Points on a hilly landscape, in no order, each with its height.
From any point a ball rolls to the lowest of the 2 points nearest to it. It stops when none of these is lower. Distance is the straight distance between rows; heights are no part of it.
gupa: [ 10   0  -5 -30 -14 -19  -1  12   5 -10   9 -27  -6  -9  22  21  20  17
   0   6   1  30   0   4  13  -2   5   4   1  -6  10   6 -23 -10   0 -25
  -4]  height 511
raneg: [-37   3 -19  -3  13 -29   5  12  -6  -1 -10   9  34   2  34  30   5  15
  28 -13  -4  18  -3  -9  -2 -32   7  27 -11  13 -11  -5 -33   3  30 -16
   7]  height 686
vov: [  2  10 -22  -9  11  19  10 -15  10  20 -12   5  -3  16 -16  -9  -1 -18
  -6  -1   1 -17   6  13  15 -17  10 -22  12   9   7 -21  -4   8 -26   6
  21]  height 356
gobis: [  2   8 -16 -28  15 -10  19   0  16 -15  13 -35 -15  -2   3   9   7   8
 -15  -1 -12  10   9  13  14  -2   2  -1 -18  -8  -3  -4 -20  -5 -14 -17
   2]  height 520
vizem: [-13   7  -7  -9  26 -20   9   0 -30   5  18  27  10  12   7   3  31 -24
   6   3  12  11  32  -7 -29   6 -44 -10  41  11 -22   6  12  -2  20  -2
  -6]  height 363
rofo: [ 20  -7  11   0  -9   5  -1 -11 -11   6   4  12 -15  13 -23 -11 -11  -8
   5   5  -1 -10  20  -3   3  -3   6 -11  16   1   3   9   7  12   0  21
  17]  height 313
fati: [-12  16   4  17   1  16   0  -4 -28   2  -4  14   3   5  -5   1  18  -5
 -13   0   0   0  -5 -14 -41  14   9  -8  -2  12  16   2   8   3  17 -12
  -2]  height 625
siv: [-10  18  19 -12   6   4   5  11   8  12   6   1 -19 -11   8 -13  -8  -4
  13  29 -12   4 -11  10   4  11 -26   1   0 -30   1  12   4  -8  15  10
  -7]  height 489
Tas: [ -1  21  27   5 -14   3   9  21  -4  32 -15   3 -10  18   2  11  -4   2
 -25  -5 -12  16  15  -2 -21  -9  -9  -3  -3  -4  11  10  11 -25   9 -31
  -7]  height 422
Nok: [  6  15  18 -11  -4   8   5   5 -29  14  -4  -8  -6 -15   7 -32   6 -13
  35   7 -30  -5  -3  27 -27  18  -6  20 -27   1 -22  18  11  -4  17  23
 -19]  height 420
suzug: [-34  -8   0  13   1 -38  -4  21  -2   1   4   4  46  -5  39  37   3  28
   8 -10   9   9  23 -27 -17 -18   5   2  -7  13  -8  -9 -16  -5  44 -21
  -1]  height 689
tiru: [ 10  -2   7 -28   0 -11  12 -20 -10   4   6  17   3  12 -11   5  35   0
   3   8  26   6  16  14 -11   8 -31  12  32  19   0  -3  26  -7  22  -3
  15]  height 764
Pifik: [ -1   2  13  48  -8   2  -4   9  -3  17 -12   4  10  15   3 -11 -22   7
 -19  -3  -5  11  -6   6 -26  -1  -2 -35 -23   1  11  11   5 -22   0 -38
  -7]  height 449
Dulut: [-34  17  -4   8   1  -4  -3  -1 -25  -5   2  22   2  -2  12 -12   4   1
  25  19   1 -10 -17  -4 -24  27 -14   8  -4  -2 -38  29 -13  -7  15  -2
 -15]  height 271
reb: [ -3  -4 -32  11  17   8  10 -15  10   2 -16  30   6  14 -21 -11  -9 -10
 -17  -3  18 -13   0  -3  10  -2   9 -14  24  11   2 -14 -15  21 -22 -17
  38]  height 378
nopa: [-24 -17  28  -7  -3 -12   5  14   5  -6  19  11  15 -11   9  14   6  14
  17   2  15   5   7 -21 -16 -11 -28   3  26 -16   7 -10   2  -6  26   4
   1]  height 700
korig: [ -8  11   4  10 -12 -31  -9   8 -23   2   7   9  10  19   9  18  11 -17
 -32   1   5  21  -6   8 -35   9 -12 -15   1  -1  10  16  12 -18  22 -36
   5]  height 599
ral: [ -1   3  29  28 -24 -13  -7  32   0  22 -16  -7   7  13   5   3  -9   7
 -23 -10 -16  20  -2   5 -29  -9  19 -17 -16 -23  19   0   1 -16  13 -25
   7]  height 436
fike: [ -6   4  -3   6  -6  -1  -8  13 -21  29 -29  -6  -5  21   5 -10  -1  10
  17   7 -13  12   6  15 -11  -2  17  15 -19  18 -12  23 -12  -4  18 -23
 -11]  height 156
lar: [ -2 -19  27  11  -7  -7  -9   5   7   0  16  -8  12 -25   7  -5 -10  20
  30   6   7  -2  20 -33  -6   5  -7   1  17  -3  12   5   1  -4  18  23
  -7]  height 705
pide: [  7   5  -1   5   5  27   1 -14  24 -11   4  -3   3 -15   7  27   1  24
 -18 -27  -8 -22 -11 -30  25  -9  14  24  -9  13   0 -32 -16   4 -30  18
  -1]  height 135
saru: [ 19 -30   2  -4   4 -26 -23  -7   3 -24  17  -9  17 -10   6   5  19  -3
  27 -13  -6  12   6 -18  -1  -8  32 -12 -10  21  22  -9  -9  18  17  22
  -6]  height 90
perum: [ 12  -3   2  -6  -2  26  -1 -15  -3  -9   5  -3   1 -12 -11  -6   7  10
  -3   3  -8 -22   2 -28  20   1  24  -3   5   9  13 -11 -16  29 -15  25
  10]  height 230
semed: [-10  -7  28  18   5 -23   2  11 -15   2   9  -1  11  20 -13  -5   1   1
  21  -3  -5  -3  18 -22 -18  -9   0   6  -3   3   3  23  -2   6  42   5
   4]  height 232
Ronu: [  8   9   5   3  11   8  16  -9  21   6   3 -14  -3  -9  -4  -8 -14   0
  -9   4  12 -16  -4  12   1   8 -41 -29 -18 -28  -3  -4  25 -14 -16  -1
  -2]  height 429
magu: [ -1 -17  24  -1  -4  -1  -3  -8 -17 -18  25  16  -2   9  -6  16   5 -21
 -22  -7   0  -2  10 -14 -20 -10  10   7   4   9  15   4  -6  23  12  32
  19]  height 308
suvap: [  8   8   8  -5  16  14  17  -9 -10   8  -6   8   7  18  -4  -3  19  -4
 -11 -13   9  -3  10   9 -29   9 -37 -14  -5  13  13 -20  43 -11   0   7
   6]  height 765
zugad: [ 26   0  -4 -16  14   9  -2  -6  10 -18  -4  -5   2   4 -12  11   7   3
  12 -19   2  10   2   4  18 -15  -1  46 -13  15   5   2  22  -1   8  27
 -17]  height 447
buki: [-16  -6  21   1  16  -8   0  19 -29  23   7   3  13   1  20  11  18  19
   6  -2  -8   6  18  -4 -45   6 -16  -6  22   3 -21  -8 -11 -11  23 -16
  -1]  height 315
relo: [  7  -1 -17   2 -13  -4   4   7   3  -9  11  -7 -11 -18  19  -1 -18  -3
  -4 -13 -17  -7   8   1  27  -4  17  30  -1 -10 -18   0 -15   6 -21  19
 -20]  height 416
muf: [-37   6  -4   4   9  -7 -11  13   7  -3 -21  22  18   7   3  19  -2   4
  12 -13  10  24 -18  -8  10 -27  13  35  -6  10   1   8  -3  -2  38 -14
  -5]  height 682
Tudev: [ 14  -5   9  -4 -31  -4 -28   0  -5 -30   8  -7  -2 -22   2   2   3   3
  -9   0 -13   2 -14  -1  15  16  23   5  11  -6  22  10  19   7  -1  18
 -31]  height 204
zited: [ 10   9  -9  -6  -7  10   8   0  14  19  -5 -20 -14  -3  -3  -9  -4 -17
 -24  -5  -7 -20  -2  20  11  -5  25 -25   6 -15   6 -36  -4   1 -39  -8
  10]  height 375
Lebor: [ 11  12 -21  -5  -2  14   4   3  26 -18  11 -25 -12 -19  11  18  -5  27
 -30 -16 -13 -20   8 -11  30  -3  29  12  -3   1 -13 -24 -35  -4 -38   5
  -5]  height 163
duka: [-11  17   7   8  25  11   2   7  -3  -2  -5   8   0  14 -12   4  -7  14
  13   3   9  10  20 -25   2   1 -34   5   6  -9   0  13  22  -4  24  -4
 -22]  height 408
seroz: [-21   5 -15  23  -5  10  -7   9  14   2 -18  16   1  -9 -12   3 -13 -24
 -14  -1   5 -12 -31 -12  42 -18  33  -8  11  -4   3  -7 -12  17 -16 -10
   1]  height 158
Pavek: [-16   0 -10  13  -9  -5  -5   9  14   2 -25   8   3  30  -5  15 -19  -5
 -24 -14   6  26 -15   4  29 -28   7  38   4   6  10   9   8   5  27 -18
  -2]  height 678
Rores: [ 34 -20  11   2 -36 -11 -25   2   3  -3   5 -21   5 -28  16  -1  -2  32
  22   2  -3  -7  10   0  -8   6  11   5  -1   2  10  -3  -8  -8  -5   6
  -9]  height 716
gad: [ -3 -16 -12  21  28  -3  -7 -21  15   5  -5  14  20  -7 -14 -13   1  13
  39  -1  18 -10  -1 -16   7  -7  -4  -8 -18  12   2 -18   1   0   4   4
   7]  height 431
feviz: [ 31   1  10  -5 -14  29   4  -9  11   6   3 -27 -22  10 -23 -16 -11  -3
 -27  -5  -6 -12  31   4  14   1   9  -7  12   1   9   5   5  18 -24  12
  17]  height 354
munep: [ 34 -19  30  34 -31 -11 -21 -10 -12  21   4  -6 -12  16   0 -15 -15   4
  -3  -9  -6 -10  10   8 -21   6  23  -3  -4  18  -5  23  -4  -7  -1  -1
  10]  height 731
toz: [ -6   5  10  -1  30   5  10  -7   8 -15  10 -12 -12  10 -18   4  -4  -1
   8  -6   1  11  -1  -7  18  -9 -19  15 -17  -7   7  15  20   0  10  13
 -12]  height 427
Fuz: [-19   4 -27  16  13  -6  -3  -9   5   8  -7   2  10   8   2  -6 -12   0
 -13   2  19  -6 -16  19 -28   6 -15 -37  -1  -1  -7 -17  10 -11 -38 -33
  19]  height 783
Dusig: [ 10  -7 -20 -22 -11  -4  -2 -16   5 -22   6   9 -11  -9 -20 -12  -1 -11
  21  30   2   4  -7  -2  36   0   7   3  -7  -9  -6  19  -8  21  -4  16
   4]  height 343
Sem: [-20  -4 -10  28  -4   7 -12  -9   0   5 -10  18  10   4  -8  -1 -23   3
 -10  -4  14 -10 -14  -9  -6  -8   4 -11   2  14 -12 -10 -21   4  -2 -18
  23]  height 399
fonap: [  8   3  -5   5   2 -10  13 -13   3  13  -9   4  15  32 -18 -14   7  -7
 -16  -8  23   8  -7  35 -28  -1 -28 -17  -4   7   8 -20  33 -29 -10 -12
   8]  height 773
zutof: [  1   9  -9 -10  30  -2  16  -2  -3   5  -4  -1  -7  32 -11   8   8   4
 -11  -9   6  11  17  12   4 -22  -6  22 -12  18  -8  -5  -5  -6   4 -12
   9]  height 543
kes: [  2 -24  -5 -23  15   9   3 -14 -15 -13   9  19  -2  -5   2 -11   8 -24
  34  -1   6 -12  11  14 -12  -1 -11  22  -3  13 -25   3  -8  17  -1  42
  14]  height 392
mebe: [ 14  -7   7   1 -14  33  -5 -13  31  11 -26  -9  -5 -18 -14  -1  -4   6
  -9  -9   4  -6 -17   2  25  -4  14  -6  11  -6  21 -29  12  -9 -20  -4
  -4]  height 665
Mudur: [  1  -5 -17  -2 -27  20  -9   4  24  10 -23  -3  -4  -8  -5  19   7   6
 -25 -26  13   0  -2   0  22 -22  37   0  27  -6   9 -35  -7   3 -12 -12
   2]  height 670
Gafi: [ -2   6 -13   8   9 -24   4   6  -7  15   4  11  10  20   0 -11   4 -19
 -19 -19  12   1   4  22 -40  -6 -39 -41   0  -1   4 -11  13 -29 -11 -36
  21]  height 779
Kod: [ 12   0  15   0 -28  -5 -18   3  -2  -4  10  -4  14 -30  25  -5  -2  23
  28  11   8  -4   6  -1  -7  17 -21  17  23  -1   0 -12   7 -20   5  24
 -26]  height 710
pivep: [  9  12  15 -23   1  27   7  -6   5   6  -6  12 -21   5  -9 -11   2 -19
   9   5  -9  -4  -7  22   3  -3  -8  32  -3   3  -8   5  13   5  -2  33
   1]  height 357
zabu: [ -3 -12  -1 -16  10 -15   8   1 -30  -3  15  -4   3   4  20  -7  20  -2
  38   5  -8  -7  18   2 -19  16  -5  14  14  17 -25   4   4   2  15  35
   0]  height 417
soni: [-32  17  26 -15   2  21   6  22  -2  28  -2  16   1 -23   5 -23  -8  -6
  29  23 -11  -5  -8 -10 -12  12 -39  -8   9 -29  -7  -6 -12  -2  17   9
 -18]  height 478
Zumi: [ -9 -14  -7 -32  21  -7   7  -4  -4 -12  -4  17  10  11  -1  12  33  -1
  11  -2  23  30   5   4 -10  -6 -21   7   8  11  12 -15   8  -2  30  -3
   3]  height 772
Nusa: [  2  -4   7   4   9   5   8  -4  27 -15  12 -20  -4 -14  -6  11  -3  -2
 -36  -9 -19 -12   4 -33  31 -26  32 -20 -24 -24   6 -18 -24  19 -20   9
  11]  height 227
Sapef: [ 15   9 -13   7 -15  -3  -7  14  -7  11 -20 -19  -1  -1  23 -11  -4   3
  16   8  -6  13 -17  17   9   7  21   9 -20  -5 -14  13  -5 -12   7 -22
 -31]  height 123
Neno: [-18  -2   3 -32  34  13  27 -18   2  -6  -5  11   4  -1  -9   0  25 -19
  23   4  13   6   6   4   1 -16 -26  12  -7  -3   8 -18   2   9  16  22
   2]  height 780
gunil: [  3   0  17  -5   3   5  -3  -7  -5  -2   2   8 -12  11  -7 -23   4 -17
  12   0   2  -5 -25  12 -20   9 -11  22 -19   6  -9  15  18  -8  16  18
  18]  height 387
Zel: [-23  22 -16  11  22 -10   3   9 -19   0   7  16   8   9  -2  20  11 -19
 -16  -6   5  15 -15   6 -31   4  -9 -27  -1   4   7  -5  15  -5   7 -23
  -5]  height 610
kones: [ -9  12  -9  -8  -4 -20  -4   3 -10   0 -14  20  13  32 -11  32  14   2
 -45 -14  10  21   2   5 -17  -1 -15   8  19   7   0  19  10 -13  22 -44
   3]  height 590
Nesi: [-15 -14   1   3  -9  10   5  -5  21 -18   8  -9   1 -20  -5  21 -14   3
 -24   0  -5 -13  17 -49  31 -25  26 -16   0  -2   5 -22 -56  22 -27   6
  20]  height 209
Pek: [  0 -15   1  22 -23  -3   5  -8   7  -9   3 -19 -17   9   4   2 -14  14
 -23  11   1  10 -19  13  25   2   0   2 -16 -12   0  22 -18   0 -21 -18
   8]  height 202
livop: [-13  15  -8  -4  -1   8  -5   6 -11  -4 -20  13 -12   5  -7   5   2  -1
  -1  14   7  22 -14   1  15  10  13   6  16  13  -9  18   3   0   8 -28
 -12]  height 225
Lim: [ 15   8 -21  -7  -8  17  -6 -27   7 -13  16 -10  -2 -18 -13  -3  -4   1
  -5  19  -1 -26   6  27  13  31 -10 -18  13  -7   5 -15   9   5 -33  24
   7]  height 405
tanuf: [ -6  -4  21  14  15  -6  18  -9 -19  -5  25  21   3  14 -13   0  12 -29
 -12  -5  -5  -8   3  -5 -40   6 -16 -18  11  -8  18   3  10   7  -2  23
  17]  height 346
goruk: [-11  19  -3 -13  33  26  13 -11  25 -20  -3  -4  -6 -13   1  33   3  -1
 -17 -15  -3  -1 -26 -11  26  -2  -2  21 -18   1   0 -27   4  14 -18  10
  -6]  height 94
Nusiv: [-11   6  22  14  16  24   6  -8   8  21  -9  -3  -3 -10  -6 -25  -4   3
   9  14   4  -6 -20   1 -16  12 -31 -25 -16 -13   4 -11  14 -12   1 -10
   5]  height 445
Vopag: [  0   1 -35  23   1  15   8 -14  11  10 -15  -7   9  -6   1 -18  -7  10
 -20  21   4 -24 -14   4  -7  18   9 -50  -7  -3  -2 -16   3  -4 -51 -18
  13]  height 787
rul: [  1  14 -34  -8  -8 -15  -2   9 -11 -15  10  -5  -8 -23  10 -12  -8 -14
  -2  27 -18  -3  -6  21   3  31  18 -18  -1 -22 -19  17 -13  14 -24   1
  -7]  height 298
zuvug: [ 27 -31  20  18 -35  -5 -26  -8  -6  -4   9 -11  -2  -4   8 -15 -11  -3
  12  -6  -9 -11  -7  -4   2  13  22  14  -8  12  13  13 -15  -6 -10  23
   2]  height 722
Zofop: [ 10  -7 -14 -11 -15 -55  -4  15 -11  -8   5 -16   3  22   7  14  21 -28
  -5 -12   8  34  -6  17   0 -13  21  -1   6  14   6  21  13   3  19 -14
  -7]  height 203
rar: [  3   6  -9 -25 -21 -29   7  22   8 -16  12 -30  -5 -31  30   3   3  19
   9  19 -11  24  -3  -2  23  23  -3  -5  -9 -38   2   5 -23  -8 -10 -19
 -14]  height 505
met: [  1  -7  11   1   9  10  -1 -10  14   2  -5  -7  -1 -14  -8 -14  -5  -2
  19   0  -4 -12 -40  -8  14  -8  12   5 -41   6   5  -3 -10   4  -4  12
   8]  height 301
Fiza: [-13  -4   7   8  33  24  16 -10  25 -22  -4   9   4  14 -22  27   0 -14
 -38 -29  -5  -4 -11  -8  26 -20 -11  21 -15   0  12 -21   3   2  -2   6
   9]  height 42
sim: [-26  -2  -4  32  20   4  -9   2   3  15 -19  13   6  -9  -2   0 -12  12
  21  -9   2 -13 -16 -28  -7 -10   9  -6 -22  13   2 -11  -5  -2  14  -6
   6]  height 415
Ropu: [-25   6  17  10   1  13  -4  27  18  25 -19  17  -6 -19   2 -13 -18 -12
  25   8  -6 -15 -24  -8   6 -13 -10 -25   4 -27   5 -13 -11   1   5   0
 -15]  height 470
dup: [ 12   8  -2 -16   3 -24   9  -2   4   0  12 -18   5  16  12  23  -7   5
 -23 -14  -5   9  20   6 -11 -12  -2   7   1   7   2  -7   3 -10  -6 -14
   3]  height 530
niza: [ -1  13 -21  10   1  11   2  -5   5   3  -9   7  -5 -17  12 -22 -23 -15
  -9  19 -11 -20 -29  20  13  23   5  -9 -15 -11 -25   3  -9   0 -39   0
  -7]  height 314
buv: [ 14 -13  12 -17  16 -24   9  -8 -13  11  15  -4   5  18  -4  -7  24 -18
  11 -12  16  -3  25   6 -31  -9 -24  -5  11   4   8 -13  34 -14  14  15
   4]  height 756
vika: [-21   0 -25  18  -2  -5  -3   5  25  -5 -27   8   4 -10  -2   9 -25  12
   1   2   5   2 -16 -16  42 -13  33  -7  -7  -5 -18   4 -34  -2 -14 -26
   6]  height 170
las: [ -6  -8  28  24  21  16   3  -9 -14   1   5  13  -2  10 -10 -14  -3  -9
  -6 -25  -6 -14   1 -24 -25   0 -14  -5  -7   2   8   1  23   2   1  18
  17]  height 382
Videl: [ 18 -10 -19  -5 -15  -2  -6 -24  24 -30  24 -21  -3 -30  -8 -13 -22  -2
  -4  12  -7 -11 -11  34  27  31  -4  -9 -19 -16 -10   2  16  -4 -45  29
   5]  height 421
daru: [ 19   6 -15 -10  -4  -1  -1  23  10   7   8 -30 -14 -18  12  -7 -17   8
   7  -4 -16  -4  22  -7  42   0  23  -2   6 -26   2 -10  -4   8 -16  14
 -35]  height 407
Firu: [-11   4   3  29   7  15  -8   3   6  37 -39  22   0   2 -13 -17 -12  -2
  15   9  14 -16 -18  -1   0   1 -19 -28   8  -6  -2 -14   3  -6  -9  -7
  -5]  height 461
Farap: [  3  15 -12 -25  -1  10   8  -1 -23   6 -18   2  -1  15  -5  -4  10   2
  23  16  -2  23   5   5   3  -2  19  19   5  12  -8  24 -23  13  24 -19
  -2]  height 193
sufo: [ 31 -20  13 -15  -3 -17  -2   1  -1   5   0  -6  -3  15  -2 -14   6  -3
  23 -15   5   2  16  20  -2 -19  -6  44  11  24 -19  18  12   5   4  25
   6]  height 446
sonak: [-31  -1  13   7  -1 -12   1  26 -37   7  -1  14  18  -7  28  -5  16   7
  25  14  -7   4  13 -11 -52  22 -17   0  11  -3 -32  21 -17 -12  34   2
 -13]  height 294
gefet: [ 16 -14   8  14  -5 -28   5   7 -20  16  14  -1   9   4   5 -19  20 -18
   8   0   1 -14  26   3 -31   9  -7 -26  16   8  -4  -3  26  -9   4  10
   0]  height 748
Lidum: [-10 -21  28 -10 -19 -23  -4  21  -5   7  15  -3  20 -18  25  29  -3  15
  -3  -5  15  19  14 -30 -25  -1   1 -13  25 -20  16 -14 -13   8  23  -6
  -1]  height 696
Lup: [-14   8  17 -27   9 -28   5  19 -35  24  10   2  11  16  21  10  31  -5
   4  20   3   9  21   1 -42   5 -26  -5  36   7 -17  19  14 -23  28 -16
 -11]  height 336
Fonog: [ 23   8  -9 -10 -32   1 -25  12 -11  -6  -8 -10  -3 -12   7  -5   1   8
  22   1 -12   0  -6  19   3  10  30  20  -2  -1   7  22  13  -5  15   9
 -33]  height 162
pomi: [ 13  13 -20 -31   5  29  11 -14  22  -1  -7   1 -19 -13 -12  -5  -1   8
  -8  14   6 -16   7  12  18  15  -9  -1  24  -7  -2 -15  13  12 -24  14
   3]  height 384
vab: [  3  25  15  10 -15  14  21   6   4  18  -1  -5 -25  15 -10   3 -12  -9
 -41  -2 -17  -9   0   7 -13   4  -6 -10 -11 -10  -1  15   3 -15 -16 -26
   3]  height 406
Zefe: [  9  -3   8  17 -12  -2 -11 -11 -11   5   1  17   0   5  -2   7  15  12
 -18 -20   6  -8 -10   0 -23   0  16  11   7  19  21 -22   8  -6  -2  -6
  12]  height 643
bine: [  1   5  13  12  10  30  12  -9   7   9  -2   9  -5 -32  -7  -8  -2   6
   7   5 -16 -27  -9 -21   5  13  20 -11 -23  -2  10  -3  -7  13   1  22
   6]  height 272
detod: [  7  -7 -15  -9  -9   4  -2  -4   9 -21   8 -13  -3  -6 -10  27  -6  25
 -24   8   4 -14  22 -21  24 -12  20  -7   7   6   5 -15 -27  18 -22  -1
   6]  height 188
ripov: [ -7 -25  11  18 -21 -35  -7  21 -16   2   8  -2  29  -6  21  14   1  29
  20   3  22  16  18 -33 -14  -7   4  -8   6  -1  -1  -1 -14  -2  26 -15
  -3]  height 692
dos: [  9  14 -14  -7  23  -1   9   9 -22  -8  11  -5  -8   8   6 -11   7  -5
  26  15 -18  -4  14   5 -22  14  -1  12 -21   5 -22  16  11   8  18  11
 -10]  height 440
Pas: [  1  -9   7 -16 -10   9  -7 -11   5 -11  -1   1  -3 -30   1  -7  -3   3
  34  29  -9 -19 -29 -10  29   6   4  14 -19  -2  -6  10 -28  18  -3  25
   4]  height 323
tidem: [-27   0 -13   6  -9 -17 -10   7 -20  -1  -7  12   5 -17  17  -2  -6  12
  14  15  12  17 -11  -4   0   6   0  -3   2   2 -16  24 -14  -1  18 -18
  -9]  height 248
Nefa: [-10  18 -46   0  19  15   9  -9   3 -13 -28  23   4  35 -22   5   3 -10
 -34  -6  27  25 -18  28   5  -3 -35  11  -7  15  -7 -10  26 -16 -11 -35
  15]  height 567
repib: [ -8  17 -14  -6  40  24  18 -10  11  -6 -26  11  -2  19 -17  12  -8   7
 -19  -4  14   7 -11   6   7 -11 -27  22 -21  20  -9 -10   5  -1 -10 -25
  18]  height 556
Zizat: [ -6   5  22 -31 -15  -1  11   6   5   7   5 -13 -15 -31  32  -2  12  15
   8  35 -16  22 -14   6  11  18 -20   5  10 -32  14  -2  -6 -12  -1 -12
 -19]  height 499
vozip: [ 10   7   8 -11 -14  21  13  -9   3   6 -12 -11 -33  10 -18 -19  -5   4
 -33  22 -12  -6   8  18  12  22  -1  -7   8 -11 -10  12  -7  -1 -21 -14
  11]  height 385
Gaf: [-20   2  -4  -2  38  -7  13   0 -19   5  13  19  13  11  -6   7  -1  -8
  24   1   6   2  26  -4  -7  -1 -34 -10  21 -10  -8   1  19   3  14  18
 -12]  height 388
ref: [  7  11 -11  -1   6  25  11  -5  17  19 -16  12 -12  -6  -3 -10 -22 -19
   9  -2   1 -18 -24  24  20   6   7  11  -4   4 -25 -10   2   6 -22  17
   5]  height 330
ruz: [ 12   4 -17   1 -11   1  -2   5  -9 -19  23 -20   4 -29  10 -17 -10  13
  15  13 -15   6   0  -8  18  26  21 -17 -17  -4   1   2 -14  12 -15   4
  -6]  height 276
temul: [ 19  -7  23   8 -22 -16  -6   5 -24  22   9  -4  -2  27   9   1   6  -8
 -10 -13 -11  -2  13   6 -25   7  -1   2  13   8  -1  18  27   0   0   6
   5]  height 741
Dumo: [ 16  -2  -8  -3   9   3   1  -3   2 -13  18 -26  -1 -20   2  -6  -9  17
  -6   7 -22  -9   1 -38  24   5  27 -16 -41  -5   4  -9 -31  13 -25  -6
   0]  height 251
Sivi: [  8  -7 -19 -12   9 -33 -10  -2  -7 -13  24 -14  -4  -1   0  11  19 -18
   9  -2  -5  23  -1   8  -3  -5  26  -9   2  11  18  -7  -4   9   5   8
  -4]  height 155
dulab: [ 31 -15   0 -25   3  -4 -25   0   3 -26   9 -19   0  20  -4   6  15  -4
  27 -14   3   7  20  19  10 -11   0  26 -11  22   0  22  21   9  26  28
 -13]  height 464
dedez: [ -4   2 -28   7   9  -9  -7 -20  -2  -6  -9  15   6  33 -16  23   5   0
 -51 -14  26  17  -9  18 -12  -1 -15  21  -2  24  -2   8  11 -11   4 -33
  22]  height 580
bopas: [ 19 -16  -1  -1 -18   1 -10   1   8 -12   8  -4  -8  -3   9 -10 -19  -4
  25  -9  -8 -18  15  20  20 -15  11  37  14  13 -18  21   2   7  -8  31
 -18]  height 428
tafor: [ 10 -12 -14 -24   2 -25  -6  -6  -6 -17  17   8  -3  -1  -7 -17   8 -20
  32  19  12  -4  -1  25   9   7 -15  -1   4   3 -21  16   7   9   7  23
   9]  height 365
Tif: [ 12 -40  19  10 -13   9 -30  -4  15 -20   3  -6   8  -4   2  -9  10   4
  29 -11   2   2  -1 -23  12 -11  17  19  -4  12  35  -1   0  11  26  29
 -10]  height 150
nodov: [  1 -13   4  13  -2  18 -13 -20  19   0   1  -2   1   6 -10   3   9  -3
 -19 -26   8 -12 -12   8  -5   1   5  -2  -5  -4  28 -32  21 -11 -21   0
  11]  height 657
fira: [  4 -18  21  26  18  -4 -11  17   4  -8  -2   1   0   7  -1  -8  -2   5
  30 -17   0  -3   0 -32   5 -19  21  12 -16   7  19  17  -2  15  30  18
  -6]  height 194
kikal: [ -1  -2  -3  24 -36   0 -16   6  13  -4 -24  -6  -5  -4  14   9 -26  18
 -10   9   5  12 -15  -5  29 -10  23  10  -6  -2 -10  21 -24 -12  -1 -29
  -8]  height 181
gufi: [ -9   2  -3   4  -7  10  -6   1  18  -5 -17  -2   5   1  -8  28   4  -1
 -27 -23   2  20  -2  -9  29 -28  27  21  14  -3  13  -6 -15  14   9 -12
   3]  height 674
sifi: [  5  -8   3  -2 -26   3 -16  -7  22 -32  20 -20 -19 -10 -13  -5 -12   8
 -19   4   4   5 -15   6  27  12   5   7  10  -9   2  11  -2  -1 -23  13
  -9]  height 231
kugi: [ 26  14 -15   5  -4   6   1   9   5  18  13 -16  -6 -12   4 -17 -16  -6
   5  -7 -17 -13  15  20   9  10  22 -23   2 -16   4  -9   7 -10 -22   9
 -10]  height 393
samu: [ -4  18  -9  -7  -4  32  16 -11  14   0 -12   8 -21  -4 -19 -10 -13  -8
 -31   8   6 -20  10  13   5  21 -25 -22  25 -16 -11   8  10   0 -32  -8
  -1]  height 402
Voz: [ -6  -3  11  -1  -9   3  -2  11 -28   5  15   7   0  15  -7  -1   6 -13
   1   4 -19  -8  16 -21 -12 -12  23  -5  14   3  13  27  -6  28  21   7
   8]  height 269
danu: [-11  22  -1  -5  12   5  12   0   6  -5   7  -1  -7  11   2   1 -12   0
 -25   9   3  -3   6  17  -8   7 -38 -29  23 -32  -1  -4  10  -7 -30 -14
   0]  height 418

Where does a ball stop that starts at each point below?
zugad -> Sapef
las -> saru
dulab -> vov

Call two points neighbours if one is among the 2 nearest of the other. Go from one point of each pair to the other, from neighbour to neighbour, staying as low as possible. Name the highest point that can't be avoided.
pomi and seroz -> Videl
vozip and pomi -> samu
seroz and Sapef -> sifi
